Each row is a point on a tangle of strands that fork and nearly touch. The rows are in no order.
Two points are linked if the straight distance between their rows is under 119. Some points are linked to none.
j638: [ 20  24  25 -42 -20  24  -2  14 -39   7  -3   4  24 -14   6 -16 -25 -12
   3 -13  30  19   7 -38  17  -8  -8  21   4 -16  37  14  40  11  21 -24
  35 -14   1  36  -6  11   2  -9  24 -14  -5 -24  13]
j288: [-14 -30  -6  -7  -9 -19 -19  -4  15 -20 -21   7  -9 -11  37  -3  10  -3
  21  -7  16  -3  -3  -9   1  21 -15  -6 -20  -2  -5  12   4  -1  -8 -16
  22 -26 -17  10  -3  -2 -13  -7  -6   7   5 -10 -12]
j427: [ 35 -29  -4 -28  23   9   3  15  -2   0 -19 -14  16   6  -4  36  23 -17
 -14  14   2  -3  34  19 -15 -12  -8  24 -48 -25 -13 -20 -21  15  10 -16
  12  32 -18  -2  25 -11  22  31  23  34 -42 -21 -21]
j745: [ 22 -12 -27  13  34   9 -36 -10  -7  13 -17 -12   6  -8  18 -19  -8  -7
  23  -7  47 -40  15 -16 -16  -9  -7  26   3 -28   1  -5  -5  38 -12 -14
  46  16 -35   3 -18  -2 -29 -22   0  32 -14 -23   3]
j546: [ -2 -32  26 -19  19   4  22  16  -7  12 -20   4  19 -16  22  32  36  -9
 -21   9 -12  10   8  32  -5  21 -15  13 -50 -10 -15  -9  -3  10   6   9
   0  20 -19  -6  11   8  27  45   8  16 -19 -22  -3]
j438: [-33  16  50 -20  -3  10  11  24  16  24  38 -14   9  36 -21 -17  -2 -18
  -9   5 -16  15 -27  19   7  30  -6  26  14  29  36 -11   6 -12  24   5
 -17 -29  30   0  24  31 -10  -9 -26 -10  -8  -8  22]
j151: [ 24  14 -31  14 -58  -9 -11 -27  -4 -11  20   5 -19  14 -17 -53 -31 -22
 -10   0  -7 -21 -20  16  -9 -19  -1  -3  15  28   8  19  12   3 -26   1
 -13  10   6 -10   4   9 -35  14 -12   5  -6   6  25]
j371: [-11  15  22 -31 -46  -6   7  -1  -2  -7  -8 -13 -15   8   4 -35  -1 -12
  -2 -15  16 -19 -35   4   7   0   1  -3  -3  17  37   4  26  11 -28  -1
  -2 -16   5  -7   3  32 -15  13  15  -5  17 -20  19]
j388: [ 15  34 -24  -8  -3  18  13 -16   0  24  16  -3 -13  35 -58  -5  28  26
  13 -11  14 -29  11 -18  -8 -19  35  -4 -20 -18  -4  -2   0  13 -23  11
 -23  19  -6 -23  10  26  -4 -11 -13  28  12 -12   2]
j209: [-17 -21 -26 -27  12 -19   8  -5 -12 -22  21 -23   4 -19 -19  23  41  25
  19  -4  17  15  15   7  34   3  20 -38   4 -49   2 -23 -11   6 -16   2
  -8 -30 -26   2 -22 -13  47   9  28 -10   7  -2 -25]
j606: [  4   9 -18  52  29   6  -3 -11 -13  19  10  27  15   2 -21 -15 -37 -17
 -15   1 -24   1  25  -2  -4  -5  -3  36  22   4  -9  20 -16 -20  36 -16
   8  20  -4  19   2   0  -5 -15 -39  33 -32   2  -5]
j138: [-17  43 -15  10  -4   0 -19  -9  10  26 -10 -19 -23  42  -8 -35 -32   2
   5 -21  24 -53 -22 -26  -6 -17  12   9  41  20  34  -4  13   9 -19  10
  23 -29  19 -10  -7  10 -29 -22  15 -11  27  13  -2]
j57: [ -8 -13  14  18   7 -31   5  30   4 -20  33   9  -1 -14  -5  19   4  -6
 -11  22  -1   1  20  18   4  16   0   3 -15 -19 -10 -19  -4 -11  -2 -25
 -14   7  10   0  -7 -44  10  12  30 -13 -15  -3   7]
j413: [  2  13 -37  20  38  23  -1 -12 -43   4 -18  19  19 -19  15 -18 -31   6
  11 -19  28 -15  26 -47  41   5  12  19  27 -35   2   5   1  23   5   7
  20 -21 -42  -6 -34   7  34 -19  -2  22 -15 -12 -24]
j665: [ 16 -14  -8   0  -7   4 -35  -2  13   0 -22  14 -12   4  35  15   5   4
  21  15  13 -15  24 -34 -22  -2 -15   0 -21   0 -39   6   2   6 -14  -9
  23  16  14  -3  20 -32 -25 -21   9  -1   6 -13 -23]
j684: [ 20 -21  -6 -12   1 -23 -16   5  15   8 -16  -6 -14  46  -7 -24 -39  12
 -12  -5   2 -15   5  -9  -1  -8 -14 -13 -40  -6  16  -2 -12  23 -13   3
  27   8  18 -17  20  14 -34   2   3  -4   2  -9  14]
j550: [-19  -7  -6  28  23 -13   1   3  -5  -4   6   6   8 -39  -6  27   3  15
  28 -15 -16  33  29  -2  -1  -3   0  -4  23 -25 -11  18   2 -37  30 -28
  21 -23   1  42 -33  -6   9 -26 -20  10  17  13   1]
j426: [ -7  -2   5  44  -2  -6   1 -10 -25 -26 -19  51   8 -51  56   0  -6  -9
  -7  16   0  12   2 -14   9  22  -9  14  -4  11 -45  15  15 -19  -1   2
   0   7 -27  -3 -19 -39  20   6  -8   9   0 -10 -24]
j93: [ -2  -7  11  19  -2  -1   7  15  30  -6  13  -8 -32  25 -16  14  11  11
 -23  19 -27 -12 -18  25 -15   7  -1 -15 -22  24 -19 -35 -18  -7 -14  29
 -27  17  33 -24  17 -14 -12  12  -5 -29  11  29   2]
j846: [-19   6  -6  -8   9 -18   7  -3  -3  -9  23   7  10   1 -27 -22  42 -21
   0  20  32 -22  21   1  11  10   7  22 -15 -23   5 -14  -5  -6  -9 -42
 -10 -11 -31  -3  -4 -10   5  -8   2  40 -13 -32 -12]
j939: [-28  23 -16  15  14   9  -1 -20  18   7  -5 -17 -17  39 -14 -16 -20   5
   1 -10  -1 -18 -10 -14  10 -10   4  -9  33  26  15  10  -6  -9  -6  18
  -3 -35   9 -15   3  -3   8 -20 -10  -4   4  25 -15]
j798: [ 19  -1  18 -45  -4  42   8   1 -15  25  -9   1  42 -28  12  14  36 -14
  -3   9  -6  15  -5   1 -14  -7 -14  33 -15   4  -3   9   9  24  19  23
  10   1 -34  18  25  31  11  25 -39  42 -12 -16  17]
j744: [-17   1  34 -16 -12  -7   6  32   2  30  46  12  27  22 -28  -1  13  14
  -4  10 -19  23 -14   4   9  18 -10  -2 -13  -4   5   6  -3 -18  28   9
  -8 -16  34  16  32  26 -21  -9 -46  -9   7 -16  31]
j685: [ 10   0 -54  -2  39   7 -15 -25  16  -5  -8 -38 -16   7 -33 -12 -12   1
  23 -21  32 -17   3   4   3 -24  14  -8  39 -16  27 -20 -25  36 -21   0
  14 -17 -29 -15 -24   9  20 -14  24  17 -18  23 -14]
j299: [-11   1 -47 -35 -16  -2 -10 -39   4 -14  -1 -24  -6   2 -16  21  28  14
  36 -15  25   7  18 -27  -3 -25  27 -26  18 -22   0   4  10 -14   0 -22
  -2 -44 -13  13   8  -7  13 -20  23   7  10  -4 -37]
j96: [-31  -6  58  -5  23 -38  22  48  21   8   8 -19   4  28 -11  -2 -13   0
 -21  -5 -29   7  -4  36  13  29   3 -14  -2   0  42 -24 -12  -7   9 -14
 -15  -4  41   3  -7   9  -8 -16  30 -44   5  15  23]
j421: [-10  30  26 -13  20  28   5  20  -9  17  20  13  21   8 -11  11  13 -20
   0  10  -4  13   9 -21  18  19  -4  38   8  -7  11 -17   2  -8  42  -6
  -7 -25   1  16  31   4  22 -23 -20  15 -22  -6 -12]
j94: [ 39 -18 -26 -14 -11  -2 -27   4   4 -14  11  13 -12  14 -10  25  29  13
  14  19  14 -11  34 -18 -34 -27  14  -5 -40 -25 -38 -15  -8  -4 -13 -22
  -4  46  17  -4  23 -33 -29   1  24   5  -7 -21 -16]
j263: [ -8  -3  26  -2  -1  11  24   7 -27  16  -8  40  24 -14  23   5   8  -9
 -25   8 -19  17  -6  -6  11  20  -5  10 -32  -1 -11  14   5  -8  15  17
 -18  18 -15  -3  20  10  21  26 -12  -1  -8 -30  -5]
j849: [ 30  22 -27 -35 -24  30  -8 -24 -24  18   6   8  17  19 -17 -24 -18  -4
   6  -1  33 -21 -17 -43  13 -33   9   2  -2  -9   7  -2  12  32 -29  32
   7   8 -17 -18  16  12   5  17  24   7  -7 -41 -10]
j746: [-14  38   1  20  -4  24 -14  -9  19  -7  17  10 -20   3  18  19   7 -20
  -5  29 -15  12 -24   9 -15  13 -14  17  21  54 -28 -18  -5 -16   8  27
 -21 -23  11  -8  22 -34  23  10  -5   5 -11  33 -35]
j623: [ 28 -12  -5 -32  25  48 -19  10   1   8  -1  -8  23 -26  10   3  34 -11
  15  20  14  -6 -17   1  -6  -5 -34  27 -16   1 -24 -22  -7  50 -14  40
  24 -10 -49 -14   2  12  11  13 -39  30 -11 -21  12]
j763: [-13   4  26  10  41  -7  21  13  10  22 -35   0 -10  24  16  -2   7  34
  -8 -23  -2 -12  -5  -4   8  25   4 -23 -23   8   4   4 -12   6  -3  10
   5  14  -1 -32  -8  24   2 -23   4 -24  27   4   1]
j356: [-36 -26  31  12  42 -15  21  16  34  25  -9 -12   5  57 -18   0 -15   0
 -24  -2 -24   9   6  14   2  33   0  -4  -5  21  19 -17 -27 -21  26 -12
   2 -10  42  -8  19  15 -12 -20  -9 -24  -6   4   3]
j903: [ 26 -23 -37 -17 -34 -12 -17 -33 -17 -19   1   2  -8 -30  -1  16  36  12
  22   5  28  -5  38 -13 -41 -40  17 -12 -17 -28 -28  20  15 -15 -16 -39
  -9  48 -16   6 -12 -15 -35  12  22  16  11 -16 -12]
j224: [-12 -12  23  21  12 -19   7   5   2  -6 -22   5  -8  22  18 -23 -43  28
 -21  -6 -15   5 -28 -12  17   5 -16 -35  -6  28  -6  37   1 -13  -6  38
  15  -5  27 -24 -20  -3 -15 -19 -10 -74  34  25  21]
j773: [ 33 -36 -45  -4 -25  11  -1 -15 -19 -14 -12  10  -1 -16   8   9   7  39
   7  -9   7  11   1 -13   5 -26  15 -40 -25 -14 -33  12  -2  21 -36  32
  -5  48 -13 -20  -8  -5  15  35  10 -24  19 -10  -8]
j253: [-28  40   3 -13 -12   0   7  -6   5  -4  33 -23 -14  30 -37 -17   6  20
  11  -4   0  -4 -23   8  17   3  15 -25  35  13  24  -7   6  -2 -20  27
 -38 -39  21 -10  -4   0  21  -8   7 -13  17  24   1]
j169: [ 16 -45  19 -14 -21 -30   1  30  27 -32 -23 -30  -9  -1  21 -12 -15 -13
  -7  -5 -11   5 -18  40  -6  15 -20 -16 -16   5  26 -22   2  21 -15  10
   0  10  15  -2 -15  15 -10  20  28 -32   0  23  40]
j598: [ -8  -3   2   8   5  -4  15  -2  28   9   1 -50 -17 -15 -32  20  26  16
  16 -25 -23  10 -10  47 -18 -11  16 -12  44  10  26  -3 -13  -1  14  -1
 -13  -4  13  10 -22  31   1   0 -12 -11  18  49  25]
j113: [-20  19  -6  38 -14   0  32 -19  -1  -4  -3 -14 -20 -23   6  13  12   8
 -20  -2 -27 -11 -25  36 -20 -21  28 -19  19  49 -19  11  -6 -18 -10  28
 -59  22 -10 -23  -7  -4  16  39  -1  -2  14  27   3]
j630: [-37   7  36  -7  -8 -27  30  18   0   2  22  -9   3  38 -23 -25 -26 -24
 -31 -10 -18  12  -8  32  32  20  11   6  16   7  57 -20  -6 -20  21 -23
 -25 -31  28  10   5   9   6  -4  12 -13 -13   1   7]
j609: [ 14  -9 -22  15  53 -13   2  -5  16  -9 -17 -45  -3  -5 -39   3  -2  14
  13 -34  13   3  22  24   6  -7   7  -7  31 -27  42  -8 -28  27   1 -26
  19  13 -17   4 -43   9  26 -32  17   6 -15  42   2]
j636: [ 14   9 -14  19   1  21   6  -8 -11  -9  -8  -6   0 -24  -3   8   2  -3
   1  -6  12   1  10   3  -5  -9   4  -3   8  -1   3   3   0  15  -7  -7
   3  28 -14  -1 -17 -11  21  -1  23  10 -18   2   0]
j511: [-17 -24 -17  -8  19  -8  -5   3   7   9  22   1  13  28 -12 -48 -30  -8
  -6  -1  14   0 -10 -17  58  21  -9   3   2 -11  32 -15 -24  31  -9  28
  10 -49 -21 -21  -3  21  21   7 -13   5 -12 -21  -6]
j305: [ 50  -6 -14 -14 -20  36 -35  -3  10  -7   6 -13 -15 -16   0   1  22  -6
  29   6   9  -7 -32  -5 -21 -14 -21   8  -6   6 -23 -24   4  34 -24  31
  27   9 -10 -10  -6   5 -17   7 -28   9  -4  -1  22]
j889: [ -3   0 -19  15 -64  -9 -16 -36  -5 -21  11  37  -2  -7  32 -18  -8 -22
  -3  26  -8  -2 -10  -9  -4 -14 -15 -11   3  38 -35  31  12 -20 -20  14
 -18   5   8  -3  16 -31 -20  20  -9  -1   3  -2 -16]
j616: [ -6 -21  13 -16 -24 -12   5  24   5  14  49  24  22   0 -13  23  -6  -4
 -21  23 -40  40   1  11   0  -1 -10   1 -15  -4  -9   8  -4 -19  32  11
 -15  -7  20  23  51   1  -8  35 -26  -1 -16  -6  11]
j30: [-14   1  14  35  40  22  18 -12 -15  26 -37  20  16  -5  40 -10 -45   1
 -20 -11 -13   4   2 -21   2   5   0  17   6  13 -20  35  -1 -16  13  26
  16  20 -21  -6  -7  22   2 -12 -36   3  -1 -17  -9]
j252: [  3 -19   8   9  -7   1  -2  20   4 -14   8  11   0  -5   6  -1 -26  27
  -8   4 -11  28 -21  -3  19  11 -14 -35   2  12  -1   8   3   1  -7  40
  -2   0  30   2  -8 -20  18   7   6 -50  18  19  10]
j381: [-27  15  45   8  15   6 -29  33  24 -13  14   0  -9 -23  33   6  24 -18
  30  12  12   8 -17   0  -6  42 -30  32  19  19  -4 -14   9 -16  21 -14
  16 -45  13  14  -4 -21 -11 -42 -16  -9  10  19  -4]
j457: [  3 -46  -6 -32  11 -11   0  13 -16 -12  -9  -7  16 -15   9   8  18  18
  13  -6  14  25 -13   9  34  20  -9 -41 -25 -32  -3  -7 -12  31 -18  27
  12 -15 -32  -5 -11  11  47  25  12 -21   3  -6  -6]
j310: [ 42  -8 -28   9  17  18 -35  -5   7  -2  -4 -26 -21  -1 -11 -11  -7  15
  42 -11  31 -18   1 -17 -12 -13   0   7   2 -21  -5 -14   0  33 -26   4
  41  22 -17  -9 -38   5 -31 -21 -23   2  11  11  22]
j719: [ 35 -30  -7  15 -15   5  -2  13 -21 -11 -22  35   0  -7  37   4 -16  21
   2  -6 -10  -3  17 -13  -6  -1  -4 -17 -49  -8 -43  22  10  17 -24  14
  10  67   9 -19  -8 -15  -6  20  18 -31  23 -16   9]
j20: [ -4  54  14  -5   9  34 -20   7  16  14  37 -21   4  20 -33   3  13 -13
  21   8   7  -1  -1  -9 -10   4  -4  26  34   7  26 -12  12   4  28 -15
   6 -25  30  25  12   5  -1 -39  -1   2 -12  12   7]
j397: [-23  -5   6 -10   3 -28   7   0  -3 -21 -10  -7  -8  -7  -3 -14  15  -6
  13 -13  29 -12   9   6  15  17   4  -5   2 -21  27  -8   0  -6 -17 -44
   6 -26 -21   4 -31  -3   4 -29  17   5  12 -18  -4]
j314: [-19  -5 -33 -27  11 -12  -2 -13   5 -13  26 -45   2 -16 -43  26  33  24
  45 -19  12  18  21  11   5  -5  20 -27  29 -47  20 -10   2   0   4 -29
   0 -53 -10  27 -31  -4  21 -24   9   1  14   9  -3]
j599: [ 31   7 -29  -7 -33  24 -32 -30  11  17  12 -11 -11 -14 -11 -17  16 -15
  31  -7  -3 -22  -5  11 -37 -22 -11  16  17   0  -5  21  15   1  -1  -9
  13  13  -5  27  -2  42 -54  -4 -55  42   2  16  31]
j605: [ 26 -17 -42 -17 -34  18 -32 -23 -12 -19   1   7  -3 -30   9  26  39  35
  46  -6  18  14  20 -32 -13 -30  20 -15 -17 -19 -37   5  14  11 -37  -4
  -1  41 -17  -3 -11 -21 -11   6  17 -31  28 -12 -13]
j704: [ 19  -8 -17 -30  -7   4 -13   2  20   5 -17 -22 -24  43 -26   3   5  28
   8 -11   9 -14  -7 -14   6 -11  12 -36 -22 -16  10 -15 -15  20 -19  23
  18  -3  17 -22  26  16  -2   0  17 -15  16   5 -18]
j318: [ 26 -28   8  13   7  -1   6   8  11  15 -35  -6   6  -3  16  -3 -27  -6
 -16 -11 -28  17  -6  17 -20   0 -13  10 -20  12   6  18  -7  13  19   0
  19  40  -5   2   4  37 -16  13 -24   9 -14  -1  32]
j631: [-24  -7  32  16  59 -26  25  11  35  19 -31 -15 -21  50  -8 -23  11   5
 -30  -8  -5 -31   6  13   5  37   4  -5 -19  18   6 -20 -28  -3   2 -13
  -6  12  23 -44   5  20 -13 -21  28 -26   6  -2  -9]
j739: [-22  22 -20  17 -23  -3  18 -20   2   0  37 -16 -14   3 -38   6   1  22
 -14  14 -26   1 -11  24   9 -32  27 -31  30  21  -4   5  -9 -12 -13  24
 -48 -15  17  -5   6 -19  21  37  -3  -9   8  25   6]
j803: [ -9  19 -40 -24   4   6 -19 -25   7 -15  -8 -24 -16  11 -17  -8  -1   2
  27 -11  45 -27  -4 -34   5 -20  17 -10  29 -13  13 -20  -2  15 -24  -4
  15 -31 -18 -19   5   0  12 -13  43   8  -2 -11 -35]
j561: [  4 -22 -25 -11  37  -7 -11   4  20  24  -6 -32   3  28 -29 -26 -23  11
   1 -15  23  -9  -3  -4  23   3  -3  -4  11 -17  40 -19 -31  49  -5  18
  27 -24 -16 -15 -20  36   9  -7  -3   6  -5   6   9]
j443: [ 23  -4  21 -40 -30  16   3   6   1  11  -3  -6  26 -21  10  22  12 -34
 -22  12 -21  21  -1  14 -17 -16  -5  34  -2   9  15   2  17  -8  44 -12
   6   2  -2  38  34  15  -9  24 -14  25 -19   6  17]
j220: [-19  11  27  20  -8 -21  18  21 -17 -24  17   3  -2  -1  -7 -11 -30  11
  -9  -7   0   8  -3  16  22   4   4 -28  24   3  22  12   7 -16 -17  -6
 -21  -6  25   6 -34 -23   8 -10  38 -42  11  17  14]
j551: [ 24  18  -2 -32 -32  30 -14 -15 -22  -4   5  21  13  -1   0 -12  -7  -3
  13  -8  36   1  11 -55   7 -24  11   3   9 -11  11  14  24   6  -7 -15
  10  -3  -4   9  17  -1  -7  -8  43  -6  -2 -28 -17]
j65: [  0   1 -20  30  45  19  18 -21 -41  14 -49  29  16 -19  34 -18 -62   7
 -28 -13  -7   3   5 -34  38   6   1  21  14  -3  -5   4  -8  13  12  26
   5   1 -33  -9 -15   7  38   7 -23   8 -17  -8 -34]
j721: [-49  22  24  -4   0   7  27  -3 -19  23   7  -1   8   8 -13  28 -13   5
 -19  -7 -42  32  -3   6  14  -9  35  -4  38  13  12   1  -3 -61  42  -2
 -41 -39  26  19  23   4  18  13 -23  -4   8  13 -15]
j782: [-17  34  42   6 -31 -16  27  15 -16  -4  -2 -13  -7  -9   3 -20  -7 -14
  -4 -25   4  -6 -23  31   3   6  10  -4  20  19  45   8  26  -9  -9 -18
 -20  -5   4   6 -38  15  -5  -9  29 -21  22   1  40]
j927: [-13   6  32 -16  22  11 -18  29  33   6   4 -26  -7   8   0  23  23   9
  29  -2   6   0  -4  -6 -10  29 -12   8  13  -2  18 -20   0   5  20 -17
  28 -21  21  20   8   0  -7 -53  -4 -12   7  15   7]
j666: [-28  19  43 -27 -22 -25  23  22  -7 -12 -17  17  -1   1  37  13  20 -21
 -16   6   5 -15  -2   8   2  25   2  -6 -29   1   0  -9  25 -29  -6 -22
 -20  -5  15   1  17 -15   5  13  54 -16  12 -22  -6]
j238: [  9 -25  14  13 -12 -36   7  39  15 -20  29  -1 -24   1 -21  11  10  13
  -6  16 -10 -20   4  39  -2  11   4 -11 -44 -23  -9 -34 -12   1 -22   1
 -25  20  28 -20  -3 -20 -24  36  21 -26  12  13  35]
j424: [-32 -11   6  13 -31 -32  29 -13   7 -10  -2  16   3  -2  22  17 -10 -25
 -41  10 -45  13  -5  31 -16  -3   3  -1  -9  29 -11   9  -4 -39  11  -1
 -45  -2   4  -7  25  -5  -7  52  -3   5 -11  -1  -4]
j680: [ -7  16  27  10   3  16  23 -16 -34  27 -19  56  29   4  38 -12 -35 -14
 -36   6 -31  12  -2 -28   5   3   1  12  -2  16 -19  38   7 -36  28  17
  -8  20  -2   5  31  14  -9   6 -33   9  -7 -26 -13]
j143: [  9   1 -28  13  13  -9  12 -11  15  12  -7 -30 -15  31 -44  24  20  39
  18 -19   1 -17  22  12 -15 -18  25 -16 -17 -16  -4  -2 -22  -3  -5  -8
  -5  26   6 -10  -6  13  -8 -16 -25  16  21  14   2]
j762: [ -3 -19   3  -4 -33 -26   4  -1  -3  -8  12  39  16   9  12  -3 -36 -31
 -47  22 -41  33  -5  16   8   4 -14  22   4  19  -3   4  -6 -41  40  -1
 -20 -21  15  15  32   1  -6  31 -28  16 -33   6 -12]
j294: [  2  21 -11  -5 -12   1  -1 -12   3  13  37  27   4  12 -29  -4  39   0
  -1  26  11 -18  16 -14 -10  -6   7   5 -16 -13 -17  -1  -3 -11  -4  -9
 -24   9  -4 -10  26  -2 -12 -12 -14  37 -10 -25   0]
j429: [-14 -11  -4  27 -28 -23  23 -11   8  -9 -14 -15  -7 -23  16  -5 -10 -22
 -25  -9 -34  18 -22  50 -11  -5   5   2  22  46   7  10  -2 -16   7   5
 -35   7 -14  -1 -15  14   2  43  -4   4  -3  24  19]
j193: [-24  26  38  12  37  14  27   4 -23  -4 -33  14  -9  -2  26 -17  -9  -5
 -33   2  10  -9 -12 -16  21  38   3   3   4  15  11 -24   1   1  -1   7
 -27   5 -11 -21  -9 -13  39  -3  40 -15 -11   6 -35]
j215: [ -1  28  19 -13 -10  12 -27  12  21 -22  30  -6 -11   0  15  13  21 -28
  20  27  12  16 -19  -5  -2  16 -14  22  25  17  -9 -37  -2   0   7  -5
   2 -51  25   5  16 -43  18 -18  20  -9  -3  19 -35]
j766: [-14  11  22  47   0  17  -6   3  -6 -18 -14  20  -5 -62  51  28  13  12
  14  10 -10  11 -18   4 -27  10  -7   1  10  27 -40  22  14 -21  -8  15
   4  30  -7   5 -34 -21  -1   8  -8  -2  19  11   9]
j524: [ 20  25  19 -40  12  30   6  21 -34  10  28   0  23   7 -38  -7  -8 -14
  -4   5  23  23  16 -29  33  -3   1  24   2 -31  32 -16  12  15  30 -19
  24 -23   5  25  16   5  24 -19  17   3 -29 -24   1]
j474: [ 29  -7  11 -21 -11  31  -7  12  14   5 -20 -20  -8 -10  13  21   5   6
   4  -3 -15   8 -32  11 -18  -3 -19  -2  -9  21   2  -8   5  25   2  29
  13  11   6   7  15  26  -7  14 -20  -3   4  15  21]
j967: [-16  24  15  -5  11  25  -3   0  31   2  11   1 -25  19   8  16  33   2
  -8  30 -13  -8 -43  10  -9  15  -7 -11  11  39 -22 -41 -12   8 -11  45
 -43  -5  19 -35  23 -19  21  19  12 -12   6  17 -22]
j758: [ 49 -19   1 -13  -1   1 -16   5 -11  18   6   2  23  11 -12 -12 -23 -15
 -13  12 -10   7  25  -1 -22 -21 -17  19 -27 -16   8  18   1  16  19 -21
  21  45   3  20  16  16 -24   2 -13  36 -31 -14  32]
j672: [-33   4  31  17 -15 -23  21  18 -39 -19  -6  52  11 -30  43  18  15   1
 -14   8   6   0  12 -14  18  23   6  -8 -20  -7 -26  15  18 -38  -2 -19
 -21  -4  -8   0  -6 -36  10   4  24 -19  23 -30 -18]
j876: [  9  22 -49  25  25  18 -14 -30 -28  10  -8   2  10 -14   5 -17 -15   1
  26 -14  42 -38  13 -30   6 -20  21   8  28 -26  -9  12   3  32 -26   7
  17   9 -53 -24 -40   1   6 -16   3  36 -10 -18   4]
j999: [ 12 -39  18 -39  -2  -7  -2  25   5 -18  -5 -14   7  -9  21  -3  -3  -6
 -10   3  -4  22 -14  17  20  24 -25  -8 -21  -6  22 -19  -1  25   2   8
  25 -19  -2   7  -3   1  30  22  22 -18 -13  -1   3]
j507: [-31   2  20  50  14 -17  -7   4  16 -12 -19   0   3 -71  27  53  28   9
  27 -10 -16  19   6  17 -38  -1   5   5  16  -4 -39  18   2 -43  20 -24
  10   6  -2  36 -33 -17 -13  -8 -19  13  23  19   7]
j261: [-11  18 -35  27  13  -3   7 -43  -3  32 -24   4   5  23   1 -11 -19  12
   9 -18 -15 -32  14 -15   1 -30  17  -2  13   6 -15  51  -1  -3 -11  17
  -2   5 -20 -14  -9  27 -17 -18 -43  29  20  -2   2]
j792: [ 13  24  30 -45 -36  19  21   4 -17  -1 -35 -18   8 -17  22  20   5 -33
 -11 -13  -7   5  -2   9 -27 -16  10  19  -4   9  35   9  40  -7  19 -32
  -3   9   4  34  22  19  -5  15  40  10  -4  -4  18]
j178: [ 34 -11   7   0  22   4 -14  24  -2  20   9  26  10  32  -5  -8 -24  -1
 -19  20  -8  -7  15 -14 -14   4 -33  14 -45  -4 -18  -3  -7  22   2   2
  19  39  20 -11  22  -1 -26  -3   1   7 -21 -32  18]
j257: [-28 -17   5  11  -1 -52   2  22  -8 -24  33  33   9  -4  -4   1   4  -5
  -4  20   3  19  28   7  28  26 -12   2  -6 -25 -12 -13  -5 -34  19 -36
  -3 -38  11  21   3 -36  -2 -20 -11   2  -2 -14 -26]
j944: [  1 -22 -33  32  46 -11 -26   3  20 -23   8 -15  -9  -2 -24 -11 -17   1
  21   3  14   7  26  10   8  12  -9  -2  31 -21   7 -14 -26   8   5 -30
  32 -17  -3  11 -32 -25  13 -47  -2   2 -23  31 -17]
j409: [ 29 -12 -33   7   2   6  -8 -18  -2  -9 -11   5   2 -12   0  27 -10 -18
 -12   7  -4   0  31   6 -24 -23  -3  19  -7  -8 -15  -3 -14   3  10 -25
   1  37 -17   5  12 -22  15  19   6  42 -49   0 -25]
j505: [ 28   9  -5 -35 -58  -3  -8 -14 -17   8  14   8   9  13   2 -52 -27 -10
  -6  -6  27 -18 -30 -23  14 -18  -1  -2  -5  -2  25  18  28  35 -32  24
  16  -3   0  -9   8  36 -40  17   4 -10  13 -34  25]
j957: [ 16   1 -30  30 -17  -5   4 -32 -19  -6  17  16  11 -34  -5 -18   7 -14
   6   3   3   1  16  17  -7 -18  -5   2  12  -6 -19  35   7 -11  -9 -13
  -9  30 -28  11 -29   2 -11   7 -19  45 -12  -5  10]
j279: [ -6  -9   4  20  21 -17 -18  20   4 -20  23  13   5  -7  -5 -14 -15 -20
  -5  11  11  19  19   4  33  32 -17  34  15  -9   5 -29 -10  -3  29 -38
  21 -38   9  21 -13 -32  16 -29 -18  -2 -27   9 -24]
j348: [ 22  -2 -24  35 -22 -11 -13 -18   0   0  15  -8  -3 -22 -23 -13  -7  -7
  14 -11 -21   8   2  31 -40 -26 -11   5  15   7 -11  40   7 -11   8 -18
  15  38   3  28 -27  15 -47   6 -41  27   1  22  37]
j603: [ -8   1  19  34  48  -5  22  -7   5  25 -51   6 -14  21  26 -14 -26  39
 -13 -11  -5 -27 -21 -18   7   5   2 -27 -13  17 -13  26  -5   2  -4  45
  15  13  -3 -47 -26  16 -23 -32 -26 -55  48  24   6]
j307: [ 12 -28  -9  21 -29  -2  -9 -12  -7  -7  -4  38   8 -20  33   5 -25  10
  -3  16 -30  20   2 -15 -10  -9 -17 -12 -16  13 -48  42  14 -16   0  25
   2  37  16   9  14 -19 -14  22 -18 -11   8  -5   8]
j91: [-18  17  41 -22   5   3  19  13  14   2 -35 -21  -7  -5  25  31  38 -27
  -8  -1  -6 -16  -3  18 -30  16  11  16  -4  14  13 -23  15 -10   6 -38
 -11  14   6  13  16  -3   1   1  31   7   4  -1  -3]
j910: [ -8  30  -4  17 -43   3  -6 -15  -6 -20  26  33  -7 -33  21  20  23 -16
  -4  21   3  10 -11   0 -13  -3   8   8  16  22 -32  11   9 -27  -4  -2
 -31  -8   2   9  15 -47  13  25  12   7   5  13 -26]
j416: [ -2 -13 -36 -13   5 -13   6 -12  34  -4 -15 -38 -38  41 -39  27  21  47
  14 -11  -4 -19  11  -3 -10 -23  22 -48 -13 -17  -8  -3 -22  -8 -16   7
 -12  -5  31  -8  15 -14   0 -14  -4 -23  32  31 -19]

Follow the links from the first point to the second, and from the first to the third. Name the last point that the two ways share.
j507 / j413 / j94 => j305
j876 / j93 / j927 => j746
j551 / j609 / j474 => j746
j792 / j889 / j348 => j305

A fork is a point with three links. Follow the links from the first point to the second and name the forks in between, in order.
j421 / j903 => j746
j314 / j505 => j685 j746
j636 / j846 => j305
j294 / j511 => j746 j685
j876 / j421 => j305 j746

A fork is a point with three links, a tip a point with one. Leave the first point through the second and follow the links. Name the first fork or tip that comes.
j599 / j348 => j305
j762 / j616 => j746
j798 / j443 => j550
j782 / j220 => j138
j30 / j680 => j599
j746 / j967 => j685
